A landscape with many valleys, sampled at points; each row gives a point and its height.
From any point a ball rolls to the lowest of the 2 points nearest to it. It stops when none of these is lower. Distance is the straight distance between rows; heights are no part of it.
gizos: [128  52 115 146 130 130 205 151 123 152 140 167 142 132 101 136 153  88
 141  75  62  97 115 179 141 169 125  63 110 147 104 138 130 186 103 144
 130 186 113 105 169 162 126 115 151 162 169  83]  height 705
vanoz: [148 158 162 177 174  78 110  84 138  82 120 162 120 128  50 172 127 120
 116 123 142 120 151 117 145 133 135  84 169  78 128  81 191  75 104 152
 127 110 109 162 103  91 141 105 144 185  86 175]  height 452
Sebur: [117 140 204 125  99 139 119  58 171  90  52  85 139 149 114 123 164 107
 129 124 108 165 123 151  80 114 119 176 127 145 101 174 104  88 133  99
 126 169 175 149 120 109 109 101  77 141 124 173]  height 552
Livuz: [148 137  61 106 119 126 132 156 136 166 161 135 121  98 210 122 124 130
 165 146 145 123 124 156 153 151 139  95 150 123 130 115 125 142 160 133
 136 138  91 127 147 101 144 186 124 124 175 127]  height 319
kagug: [133 163 129 198 176 119 101  82 126  68 105 129  97 104 101 165 102 138
 131  81 102 169 152 169 134 111 108  92 154 108 126 114 192  89 107 145
 138 128 131 140  77  80 130 109 121 189  73 160]  height 395
sabuz: [165 147  90 137 157 111 126  97 101 134 160 133  98  94 163 100  73 181
 134 129  96 166 121  94 153 121 144  90 149 117 148 112 126  96 131 162
  58 121  95  92 125 135 114 134  79 182 135  95]  height 385
Faz: [118 135 214 138 121 170  96  73 116  69 130  91 169 165 146 121 134 122
  56 147 123 124 127 117 129 137 129 175 144 149 119 160  85 113 147 135
 141  92 162  99 136  99  95 107 129 126  95 154]  height 754
fuf: [134 153 204 109  93 155 115  67 121 120  85 127 164 139 121 111 124 140
 137 123 128 155 111 154 138 115 103 174 134 130 117 162 112 113 134 164
 109 138 235 109 147 107 157 132  92 163  76 131]  height 204
lef: [ 85 114 112 114 194 126 144 161 143 121 131 170 120 121  97 149 117 117
 167 128 128 130 146 145  98 107 127  62 143  54 144 128 162 174 132 153
 118 186 142 133 123 144 127 152 144 131 164 111]  height 490
peves: [ 91  83 100 122  50 113  95 112 132 125 149 148 163 169 103 129  88 106
  60 128 135 154 145  85 139 118 131 119 121 156 152 114  78 188 104 104
 121 149 128 139 119 196 140 143 107 105 154  77]  height 469
ruled: [109 158 136 125 210 151  87 124 167 122 134  72 136 139 166 146 141 127
 152 138 157 113 100 155 111 106 163 150 109 160 124 120 117  77  96 135
 134  85  60 113 162 144  80 106 142  74 156  92]  height 428
Dusi: [104  55  64 122  79 145 145 165 178 153 137 147 110 151 140 167 142 108
 132 113 124 132 118 134  90 129 156 123 102 122  89 131 152 140  81 137
 149 130 104 157 127 166 128 153 102  77 183 103]  height 751
Foten: [ 70 144 166 149 101 115  96 100 132 107 117 134 189 144 101 117  98 128
  77 153 149 138 133  76 159 124 120 113 126 153 133 106 116 160 125 101
 105 143 145 131 130 180 122 118 117 132 134 104]  height 415
Dagu: [155 173  67 104 107 139 117 164 125 168  77 159  85 117 169 157 124 168
 176 116 118 111  93 127 104 159  84 100 104  90 141 116 196  90  67 126
 107 138 126 101 103 107 102 124 138 153 134 137]  height 466
Fuvoz: [138 180 103  93  75 129 102  72 142 123 118 122 140 135 147  90  93  93
 150 129 133 160 138  98 130 123 115 127 176 133 113 115 112 124 165  85
  95 165 123 147  86 146 155 136  72  95 132 149]  height 262
Sev: [ 58  72 100 145 124 142 170 131 135 122 148 122 135 151 112 149 122 128
  97 120 109 131 153 137 152 143 121 148 137  78  68 121 158 156 120 185
 123 124 127 198 117 137 170 123 114 124 141  80]  height 645
depot: [136 147 120 147 100 153 113 113  76 125 121 158 110 109 150 109 129 131
 178 161 155 121 120  93 116 104  94 104 141 135 166 152 133 143 161 110
 124 157 176 126  92 133 110 149 114 109 125 165]  height 219
tobal: [ 61  71  94 130 136 149 166 204 120 138 153 146 139 113 124 163 126 103
  35 147 124  79 119 164 147 141 126 149  83  68 140  98 159 199  54 120
 140 132  99 104 145 125 142  99 154  85 155 112]  height 790
Vukav: [ 81  39  62 139 115 139 181 184 137 167 149 161 119 117 143 168 128 103
 101  97 102 118 110 178 147 125 129 135  93  77 129 121 152 168  53 160
 145 125 101 120 142 154 141 144 126 102 186 122]  height 769
lop: [169 148 100 105  72 153  73 133 141 110 129 109 111 164 208 147 104 110
 120 174 130 137 122 100 113  98 108 165 133 121 125 126 120  94 188 109
 146 111 131 140 101 123 154 166 107 101 119 173]  height 680
pagu: [174 161 113  56 216 139 145 165 144 184 103 138 134  72 120 140 129 167
 188  93  91 101  74 183 204 166  99  89 135  60 117 129 165 161  70 144
  97 147  88  76 126  71  71  93 123 164 148  83]  height 578
dum: [150 155 124 118 190 166 122 156 164 156  89  77 113 138 184 165 159 131
 178 129 109  85  85 187 114 148 157 182 123 117 112 126 118  85  96 156
 133  89  98  90 151 143  88 119 125 108 146 143]  height 470
Dit: [188 171 164  60  79 166 112 121 167 144  91 104 112 133 145  76 131 133
 163 162 185 142 100  87  96 107 149 175 122 158 146 180 142  96 170  72
 125 125 144 191 152 135 151 132  82  47 116 171]  height 447
Vef: [152 124 175 173 117 134 169  86  97 108 110 123  78 150  83 103 131 113
 168 120 144 114 173 135 120 102  88 180 131 162 145 148 138 118 163  93
 162 126 189 151  87 114 161 118 140 113  46 197]  height 824
tona: [145 136 114 159 122  96  81 125 128  80  97 108  95 147 182 180 134 116
  82 123  98 162 139 123  66 119 138 157 112 105 104 181 138  77 134 136
 158  72 150 105  83 114 113 162  80 118 101 167]  height 625
rabep: [ 73  97  93 119 149 123 163 135 125 143 135 113 146 146 134 140 143 150
 109 112 106 133  98  95 141 144 151 125 121 110  86 126 144 106 118 147
 107 106  78 195 141 165 113 100 132 133 139  55]  height 615
Pife: [129  96 102 152 161  74 161 182 162 164  90 101 126 127 124 203 169 122
 177 131  98 157 104 142  72  81 168 118  97 135 106 152 112 101 125 116
 145 151 154  92 109 139 108 137 107 107 110 114]  height 738
vabun: [168 145 146 216 143  85 117 161  99 102 111 134  82 117  84 154 163 105
 146 119 124 118 179 154 118 100 107 169 124 145 121 150 135 127 127 128
 181  96 171 125  89 117 152 120 153 112  78 190]  height 804
Gub: [140 137 105 197 144  98 112 171 127 110 106 113 123 100 131 186 175 125
 133 110 100 145 134 162 111 107 129 185 128 150 103 153 138 107 106 136
 179  64 136  79 110 105 109 131 161 117  80 170]  height 785
bor: [214 109 146 167 116 128 135  85 137 106 138 119  80 114 108  81 165 135
 166 119  91 158 184 145 117 138 108 181 163 148  87 155 108 121 140 169
 126 126 162 123 119 110 119 125 125 137 101 147]  height 448
redi: [167 174 101 102 161 171 103 168 104 165 115 130 125  97 186  86 157 136
 148 160 153  59  57 169 114 173 102 114  99 115 132 129 123 133 119 101
 107 141 122 110 177 117  91 119 159 117 155 121]  height 663
telar: [117  77 120 105 143 115 162 128 143 143 120 149 145 121 138  99 163 105
 180 120 112  92 105 187 118 152 124  75 100 114 120 159 117 164 108 149
 104 189 154 124 174 124 160 143 168 138 180 119]  height 667
Fos: [106 136  92 157 126  62 144 141 112 146 126 102 135 101 139 171 110 165
 128 102 134 190 141 117 128  71 177 147 122 121 159 131 115 103 142 152
 147  87 140 102 107 103 119 164  92 130 129 170]  height 307
Mede: [137 116 157 171 198 118 181 161 142 117 147 125 136 142 105 154 161  95
 146  87  94  85 138 182 172 154 138 131 128 136  95  86 163 119  88 138
 162 107  72 141 155 167 128  99 158 143 120 134]  height 650
Davon: [ 96  95 103  67 114 131 129 155 132 144 127 112 159 162 139 115 154  84
  96 146 129 122 115  89  69 113 154  98  99 152 132 141 108 155 136 108
 115 175  98 176 141 164 117 156 112  93 172  94]  height 631
dak: [122 151 103 160 132 128 135 131 104 129 176 145 147 100 131 129  90 173
 139 129 157 127 136 159 196 158 113 101 173 110 125  90 119 173 142 170
 140 124 141 114 140  94 143 146 146 167 111 116]  height 468
semo: [179 117 127 128  79 141  95 106 124 112 107 128  87 153 152 130 149 111
 126 158  90 155 143  91  80 131  96 189 112 125  92 192 107  92 179 111
 132 110 180 118  80 114 121 142  98 112  96 166]  height 653
Relo: [146 173 143 144 109 161  87  55 131 111 120 116 149 121 147  94 106 148
 133 155 125 146 123 145 157 140 108 151 171 115  91 141 109 117 162 140
  80 113 175 134 123 109 144 111 119 145  84 118]  height 87
Tiv: [ 94 155 140  89 206 152  98 153 135 159 157  80 162 107 145 120 143 134
 119 158 188  96  89 129 131 161 166 109 120 120 123 130  92 127 104 130
 103  93  85 156 157 129  91 119 147  92 150  50]  height 370
Bala: [ 88  85  76  66 149 127 146 188 142 190 129 134 162 111 162 136 138 127
  92 117 106 113  76 123 160 167 154 115  98  97 102 123 162 133  95 128
 117 105  64 144 169 151 113 103 135 146 180  74]  height 581
kap: [150 168  82 100  59 148  99 167 131 140 117 145 113 145 204 143 114 169
 138 122 160 119 113 115 115 175 114 122 114 141 148  78 175  87  96 130
 143 121 103 127 133 114 118 160 112 112 129 141]  height 421
bom: [174 143 168  66 101 192  74 107 112  99 152 103 145 192 182 119 125 131
  51 161 126 104 101 102 112 169 143 180 135 145 106 167  64  96 163 142
 115  59 138 122 174 111 110  98 133  96 104 117]  height 726
mizi: [109 148  95  79  61 129 111 132 128 148 113 151 145 154 172 141 111 147
 171 112 166 113 130 138 137 157  81  96 103 139 157 116 118 135  98 132
 137 166 155 139 126 128 151 177 130 126 144 114]  height 361
zap: [176 153 107 115 189 182 142 156 111 163 143 126 127  87 195 125 117 171
 118 123  81  88  74 159 166 177 130 116 154  76 135 128 138 108  81 167
  96  74  65  56 144 114  71 131 136 181 143 126]  height 390
mova: [123 135 187 139 110 152 126  96  76 124 116 161 117 114 112  58 140 135
 137 141 170  89 150  98 141 153 106 105 129 162 170 148 133 177 142 102
 116 159 179 144 122 161 142 106 137 118 109 127]  height 320
zon: [ 87 121 150 144  96  79 107 111 117 103 118 121 169 149  91 159 115  96
  91 139 115 182 135  71 136  61 157 164 110 174 148 132 104 126 135  86
 123 131 136  97 106 150 112 100 103  94 123 143]  height 344
mon: [132 155 120  97  94 138  84 138 154 127 125 116 167 149 161 108 135 131
 137 146 176 130 114 130 139 149 115 126 107 189 123 119 105 144 117 106
 144 135 145 168 146 152 139 164 122  97 110 115]  height 287
Dokig: [ 96 152 195  82 125 123 132 135 137  83 156 109 172 152  59 158 150 103
  87 170 148 134 173  76 150 110 161 167 114 183 158 111 131 136 185 102
 175 139 110 111 144 121 147 110 135  95 126 159]  height 809
Rala: [ 84 143 173 111 185 129 139 149  82 130 147  99 161 138  96  88 133 137
  88 148 162  79 120 130 117 170 149  86 121 124 139 122  98 156 126 123
  80 143 140 160 167 147  96 100 140 127 138  80]  height 282
Buzu: [157 134 137  81  37 107 132  99 131 159 108 134 142 125 128  80 128 107
 172 146 138 152 153  73 121 110 126 176 153 156 157 176  94 145 169 109
 109 146 163 135 104 124 157 143  99  91 142 159]  height 336
kuv: [124 127  80 121  69  90 146 100 144 135 146 103 144 139 133 137 100 158
 120  94 118 195 158  80 148  98 157 156 142 158 166 105  87 118 140 140
 143 120  91 129 123 128 117 171 107 118 149 145]  height 379
fugu: [184 132 103  82  91 151 148 129 117 156 153 117  97 103 194  71 147 141
 157 183 155 116 119 140 124 150 144 119 155 151 130 148 120 126 190 120
 115 151 131 157 160  73 172 179 115 123 126 138]  height 230
peb: [ 44  99 138  96 126 140 131 153 163 105 146 111 183 140 100 149 171  96
  77 132 127 149 151 112 126 123 180 154 141 149  92 146 149 144 138 118
 166 118 101 175 160 132 147 117 151  83 141  93]  height 706
mese: [ 76  47 107  93  69 135 152 116  84 144 157 135 139 177 104 101 132  99
  88  77 156  96 186 114 122 141 138 117 144 140 163 118  99 195 125 137
 160 155 130 173 105 124 166 162 123  80 121 111]  height 885
tum: [115 150 160 154 181 143 104 108 128 101 184  85 174  95 120 101 130 125
 109 145 167 112 132 114 159 137 181 129 158 153 111 127 112 138 150 134
 120  77  70 130 161 112  95 106 156  90 128  98]  height 437
Pogaf: [ 92 108 101 121  98  94 112 155 163 124 142 132 156 143 125 173 138 128
 116 131 119 177 125  87 112  66 158 150 100 172 151 124 109 122 106 111
 153 118  89 102 143 166 113 149 127  99 172 116]  height 410
Begi: [112 113 149 160 196 126 160 173 140  96 154 161 120 150  60 165 113  88
 116 141  92 103 162 147 128 112 119  96 134  68 114 102 161 163 107 164
 103 172 124 154 123 167 165 126 151 170 142  89]  height 533
zores: [134 124  86 116 116 133  97 126 128 153 151 166 127 114 140 109  66 161
 118 115 139 148  86 106 111 104 112  56  66 145 163  93 127 133 116 109
 101 152 104 112 120 178 114 160 112 153 154 103]  height 556
lin: [118 128 125 197 186 102 129 132 117 122 154 129 132  86 124 136 116 157
 119 125 118 148 110 109 158  91 150 129 152 124 133 112 159  96 121 141
 118  69  72 120 122 139  99 112 166 161 113 127]  height 624
ralog: [157 108 214 126  72 155 146  72 121 119  74 146  84 143 114  91 115 113
 124 105 132 139 187 112 138 104  69 213 123 163 143 179  98 135 155  98
 141 141 209  99  74 123 144 114  88 130  82 183]  height 844
nid: [105  64  78 134  61 106 111 114 101 158 155 181 143 145 100 109  60 153
  73 106 144 132 122  97 125 108 112  53  90 142 180 110  89 172 103 111
 100 151 133  98 131 176 124 133 138 136 167  92]  height 515
nira: [111 170 132 137 133 163  96 103 150 115  98  99 142 150 143 136 125 150
 146 147 141 122  89 156 134 136  98 127 106 125 103 117 116  92 124 117
 102 128 161 155 128 147 115 124 120 148 113 109]  height 196
tun: [ 87 156 194 128 139 160 127 127 119  74 124  83 167 148 131 158 155 123
  87 153 129 126 131 109 125 107 137 162 107 200 146 142 119 104 149 111
 151 127 114  70 137 124  87 107 141 124 125 142]  height 780
Pafig: [135  69  33 171 130 102 127 107  89 141 150 183  94 121  91 137  95  98
 165  96  80 127 146 118 115  90 127  58 128  98 164 157 105 164 146 137
  79 154 120 113  96 139 138 148 145 140 160  94]  height 368
nobub: [137 140 127 187 205 154 101 120 150 126 109 101 143  92 132 171 118 157
 125 116 114 138  65 155 144 113 116 118 143  90 108 129 138  76 120 151
 106  60 102 133  89 110  96 124 149 181 100 124]  height 595
Dob: [170 160 118  89  68 147 108 116 136 123 105 114 117 142 150 102 121 107
 156 149 113 128 119  87  89 152 139 116 105 159 138 106 129 110 188 127
  65 176 116 140 113 133 141 156  93 126 159 106]  height 335
mapuz: [124 113 111  64 180 116 155 156 150 196 123 157 137  88 118 128 118 178
 141  83  94 123  76 153 189 170 116  93 108  60 110 114 188 144  50 132
 117 117  76  98 148 143  93 111 117 172 172  73]  height 542
Zuk: [174  97 220 164 111 120 143  64 133 102  85 108 108 140  77  86 136 105
 110 111  94 153 169 157 117 119  90 220 121 162 101 149  92 112 131 121
 132 161 223  90 100 111 139  90 118 161  54 142]  height 862
nerin: [127 140  83 110 125 153 127 129 107 149 139 115 135 108 168  54  86 167
 129 147 138  92 139 161 182 206  83  70 146 144 118 120 119 183 153 131
 124 139 155 128 145 100 136 125 149 172  97  71]  height 525
delo: [180 125 133 201 114  96 112  84 140  93 163 117  91  99 110 111 137 116
 138 121 135 184 186 152 124 116 112 185 166 119  97 131  87 117 142 136
 167 122 155 120  97  73  96 134 100  95 118 198]  height 391
nemon: [127  80  89 146 107 125 172 150 146 155 135 154 135 137 121 166 164 113
 179 101  96 125 100 140 116 147 142 125  97 169 103 126 126 127  77 115
 135 142 111 102 153 167 109 132 141 126 152  97]  height 732
paf: [147 137  85  96 114 110 143  93 137 153 136 104 110 134 157 109  88 135
 136 121 101 161 123  66 119 125 165 103 127 134 132  88 131  73 165 122
  71 140  72 157 125 156 126 142  82 147 162  94]  height 394
rilu: [162 122 103 149  59 121 139 108 102 141 142 132  80 132 146 104 134 149
 191 118 143 136 177 146 123 131 104 169 151 144 133 144  93 148 142 166
 164 132 180 115 125  87 146 173 126 123 114 148]  height 503
veka: [146 162 184  99 113 164  79  82 161  95  55  95 116 161 147 170 140 117
 131 147 130 137  89 152  70 129 139 169 114 119 116 174  93  43 140 129
 101 123 197 151 114 119 133 112  60 116 110 152]  height 516
ter: [191 142  98 128  99 144 128 114  73 131 148 154  76  96 177 108 131 138
 155 190 119 135 111 115  97 123 131 114 185 107 139 169 119 112 175 137
  96 144 166 105 109  70 131 162 107 104 125 163]  height 113
dem: [112 107 110 186 151  88 154 159  89 143 155 168 118  73  91 135 105 161
  94 104 112 159 119 112 125  76 167 105  98 118 186 104 126 137 135 138
 126  96 102  80 140 155 143 116 161 187 141 137]  height 599
dafim: [129  99 102 173 123  94 157 114 105 128 116 142 130 156  95 129 139 117
 166 131  78 128 142 110 122  96 120 107 130 135 135 130 111 131 135 142
  84 152 164 122 105 158 132 122 154 151 121  86]  height 298
Pema: [158 163 101 119 186 154 119 145 112 129 180 138 105  84 172 117  79 192
 113 159 100 137 102 137 171 153 101  79 187  92 136 139 133 129 121 150
  67 112  74  76 126  71  88 142 118 202 124  82]  height 323
ravib: [120  92  80 147 159  80 136 159 106 143  99 169 108 109 105 168 141 106
 176 107 117 119 129 159  85  92 121  60 111  88 170 174 129 151 125 135
 119 161 150  97  98 122 146 169 160 134 161 150]  height 432
sudir: [109 104 164 134 101 103 174  67 126 119 133 122 121 171  66  93 127 105
 143  90 144 123 183 112 133 133 145 146 165 127  94  81 136 127 142 129
 135 161 155 162 113 137 169 104 124 100  96 136]  height 861
rona: [199 161 104 166 170 174  59 149 127 141 124 151  82  81 175 129 102 158
 105 107  89 125  48 134 117 131  83 131 125  95  89 119 171  75  76 125
 114  47  65  97 121 136 110  94 141 190 108 129]  height 543
gasu: [ 92  97 103  82 147 132 119 186 128 159 153 133 153 136 158 105 104 137
  63 116 145 134  88 103 104 115 126  81  60 148 149  96 128 150  88  87
 121 144  85 138 143 192 103 139 121 116 159  87]  height 591
Zofi: [127 108 188  81 104 121 145 137 109 117 160 130 163 170  64 114 110 100
  88 167 159  87 188  98 169 118 134 127  87 210 189 137 101 177 190  89
 165 158 144  90 159 131 161  83 159  93 117 125]  height 836
mal: [119 149 186 113 133 120 133  82 113 116 160 108 156 106 103  53 135 114
 112 155 171 138 167 108 168 109 167 178 183 147 129 146 117 145 163 109
 123  94 141 132 160 119 152  95 148  73 103 114]  height 498
gonon: [113 163 139 188 161  79 123 136 121  93 110 108 109  99 123 189 106 138
 111 109 152 150 167 145 116  98 149 147 141  82 157 111 136 107 141 166
 181  85 141  98  82  91 142 158 100 150  99 198]  height 231
roper: [101 149 198  85 149 139 136 139  55 141 101 131 138 104 118  36 137 145
  94 162 185  83 132  91 128 162 114  92  96 166 173 174 111 175 127 107
  95 137 159 170 175 150 114  91 124 116 122 102]  height 383
putip: [ 93 107  69 102 130 101 148 153 120 158 153 163 128  93 156 118  95 165
 127 107 129 127 120 153 185 137 110  66 132  81 152  98 130 155 106 131
 131 143  97 113 144  98 139 148 156 155 170 123]  height 399
gul: [112 110 184 171 146 105 132 137 177  95 145 152 125 107  47 158 158  97
 142 149 147 130 162 128  91 107 182 153 158 104 111 133 146 159 148 133
 168 131 144 145 143 147 155 131 152 103 160 163]  height 402
vizig: [ 84  73  80  97 133 130 149 204 101 144 168 150 118 105 135 101 110 137
  22 128 138 110 137 144 138 154  81  89  89  75 138  91 142 214  99 110
 109 123  86 146 120 116 121 134 135 121 150  93]  height 818
neraf: [120 122 131 154  97  92 132 135 169 126 122  98 142 136 101 162 159 137
 170 119 133 174 158 134 114 106 123 197 119 165 101 156 116 103 119 136
 175 108 158 113 134  84 114 125 136 109 108 154]  height 763
Mago: [145 146 148 173 123 137 139  67 103 103 101 116 141 140  87  89 120 131
 136 108  83 121 148 139 149 139 114 127 166 142 119 118 117 130 156 151
  73 160 179 125 112 142 127  70 144 162  74  97]  height 207
sol: [ 91 103 138 104  92 119 140 100  94 114 151 121 136 169  76  97 139 112
  89  94 154 133 185  70 140 127 151 135 149 190 139  96 122 149 138  98
 156 145 116 159 113 155 118 103 132  51 120 117]  height 880
Dup: [108 125 126 162 117 106 174 130 108 115 159 188 101 131  61 179 113 150
  83 113 145 125 140  87 135 136 164 111 103 112 179  69 146 139 121 135
 153 120  99 113 141 166 155 127 157 167 146 152]  height 559
zasub: [181 164 169 100  80 152  89 125 128 125  87 108  99 164 146 129 122 109
 148 171 141 113  93  94  79 113 134 182 100 150 132 141 108  54 163 111
  82 135 173 147 126 137 139  97  70  67 122 162]  height 484
pokid: [162 132 187 162 200 131 188 128 128 101 157 115 120 163  63 130 155 116
 139 115 120  62 157 173 145 159 145  96 124 143 104  75 118 135 127 158
 128 151 106 172 175 169 136 102 151 144 103 100]  height 617
kalog: [141 136 188 158 102  86 141  50 125  94  97 130 108 152  80  86 126  61
 135 123 143 117 176 110 153 105 113 156 156 135 123 114 138 101 157  81
 135 138 151 130  83 120 160  60 135 106  90 209]  height 843
zabos: [111 141 109 123  82 127 158 112  93 149 153 135  98 106 140  76 110 138
 168 126 191 121 183 135 132 145 116 109 202 134 171 131 125 164 136 141
 167 155 150 155 128  99 175 195 113 111 129 146]  height 550
Sog: [137 120  98  82 147 133 136 147 114 166 131 109 152  96 164  63 159 121
 140 136 137  80 100 173 118 190 127  60  95 147 118 139  86 164 134 115
 103 148 123 145 194 114 131 142 156 122 159 112]  height 621
vedog: [137 149  98 206 129 152 110 123 119 100 118 151  83 104 148 144 113 147
 145  83 122 149 144 168 135 119  80 115 133 135 124  99 171 108 102 117
 177 104 122 108  87 136 114 148 146 148  97 164]  height 449
Ser: [111  50 136  85  79 116 146 140 100 140 177 142 158 163  58 123 127 102
  91 142 151 121 170 110 157  85 136 155 110 153 186 140  82 183 180  99
 162 162 151 134 139  96 162 106 166  57 145 133]  height 859
Kazo: [104 158  95 107 168 148 135 162 160 157 102 140 127 107 129 159 125 175
 167 105 114 135  84 139 127 157 105  88 112  97 120 103 173 121  83 129
 114 143  99 123 113 150  87 119 135 171 155  84]  height 505
kapup: [108 150 167 181 125  77 122 104 152  81 125 179 133 140  54 197 149 115
 100 141 154 111 153  97 134 162 141 121 129 113 133  85 169 104 107 145
 174 120  90 131 153 132 158 115 167 179 117 161]  height 508
fufa: [ 78  98 158 152 165 105 135 110 181 100 138  82 157 148  91 163 175 109
 150 118 127 148 131 147 134  99 164 146 125 150  84 147 144  89 118 136
 164 109  97 157 148 101 118  92 154 105 127 123]  height 737
pil: [ 89 128 115  92 154  96 122 179 102 138 151 138 105 121 136  79 125 142
 104 143 140  96 130 107 131 147  61  68 119  69 117 114 132 190 115  94
  97 138  95 140 120 134 107 127 158 150 161  51]  height 845
mora: [176 170  95 113 168 157 108 181  93 171  86 144  81  97 157 120 130 175
 124 119  85  95  47 114 105 105  47 131 105  86 142 118 174 103  64  99
  98 107  89  71 105 126  71 100 148 182 124 126]  height 509
fiti: [168 144 121 143 197 195  72 101 162 124 137 128  93  65 182 150 100 159
  89 120 113 145  34 153 137 133 113 100 156  79 100 145 142  61 101 141
 121  57  59 120  93  74  95 108 123 202 126 129]  height 568
Vube: [123 151 205 160 138 122 137 133 119 118 149 155 138  97  91 112 153 138
 144 165 188 121 145 115 147 132 167 158 178 108 148 146 151 160 143 144
 141  96 148 154 161 118 173 135 171 130 115 141]  height 471
pepir: [116 123 132 205 129  84 130  89 153  85 145 122 115 125 101 161 116 104
 153  95 146 153 178 155 132  95 136 137 148 118 113  99 143 113 161 134
 184 130 124 140 110  97 148 142 129 145 126 192]  height 315
zosev: [ 78 125 114  78 159 144 140 167 173 159  86  90 161 147 163 140 144 137
 153 153 137 133  94 127  93 113 150 116 123 119 106 129 132 138 150 125
 152 146 114 158 138 144 124 147 139 102 165 116]  height 666
Seta: [122 120 142 188 183  93 142 157 149 126 118 145 123 113 104 167 118 129
 135  63  75 131 138 170 167 117 114 121 126 112 118  81 177 110  33 125
 151  95  78 112 131 184 144 101 149 197 127 133]  height 675
Nor: [147 149  85  77 146 162 156 124 109 158 121 121 128  96 158  85 132 136
 190  99 137 105 117 203 164 201 112  68 105 156 111 135 124 167 147 149
 128 163 143 166 164 114 134 132 125 164 125  74]  height 574
pibak: [185 140 162  81  99 169  52 139 110  85 159 117  99 186 208 153  94 116
  82 166 134 114 104 122 124 152 151 143 142  92  91 103 112  63 170 121
 113  94 134 146 147 110 144 131 104 115 103 139]  height 702
beso: [178 136  94  98 169 166 125 159 135 156 129 125  94 119 223 172 132 147
 127 122  96 106  77 162 139 146 163 156 112  73  99 106 136  67  97 164
 122  63 115  65 136 130  92 152 108 141 122 152]  height 436
Fik: [123 143 136 144 172 123 137 160 139 142  73 110 158 128 140 175 154 133
 189 139 128 135  99 179  90 100 144 131 126 111 114 146 129 128 130 156
 144 133 196 104 112 107 125 140 128 141  97 141]  height 719
Dokoz: [ 79 136 158 109 128 122 149 148 161 141  86  97 155 146 131 147 122 126
 176 136 145 147 142 135 108  85 128 148 151 104 129 131 135 140 171 136
 157 157 181 136 123 114 163 172 130 147 131 159]  height 696
ziv: [ 88 110 135  62  85 118 134 137 153 139 119 101 174 140  94  99 164  85
  97 130 117 156 152  78  91 127 166 155 143 170 123 156 124 181 159 110
 155 153 113 200 136 137 156 157 124  87 144 122]  height 670
Vemal: [134 140 140 155  88  86  88  53 174  98  95  94 149 140 149 149 137 105
 114 118 107 188 136 123  90 106 133 157 133 136  93 149 130  70 131 120
 122 123 153 125  91  79  97 132  74 123 121 192]  height 592
Pomom: [188 162 148  59  53 162 111 137 149 136 114 116 126 144 125  73 133  95
 146 160 133 142 133  40 107 116 104 196 131 214 159 189 116 123 163  79
 146 144 119 153 101 119 117 119  84  54 131 186]  height 400
Nof: [136 131 177 155 163 107 167 145 134 101 153 174 109 171  72 144 148  92
 125 150 130  70 164 131 111 146 129 116 123 125 143  93 143 156 106 135
 141 156 145 140 155 184 185 117 177 149 111 124]  height 575

Call two points neighbours if one is among the 2 nearest of the other. Go from one point of each pair to the other, from neighbour to neighbour, staying as low as possible. Name the highest point that can't be avoided.
Fuvoz, gonon | mal
zon, gonon | Pogaf
ter, Pema | dum
Pema, Fuvoz | paf
ter, Rala | roper

For each start below, name the point where the ball stops.
Mede | Relo
lop | Fuvoz
mese | Fuvoz
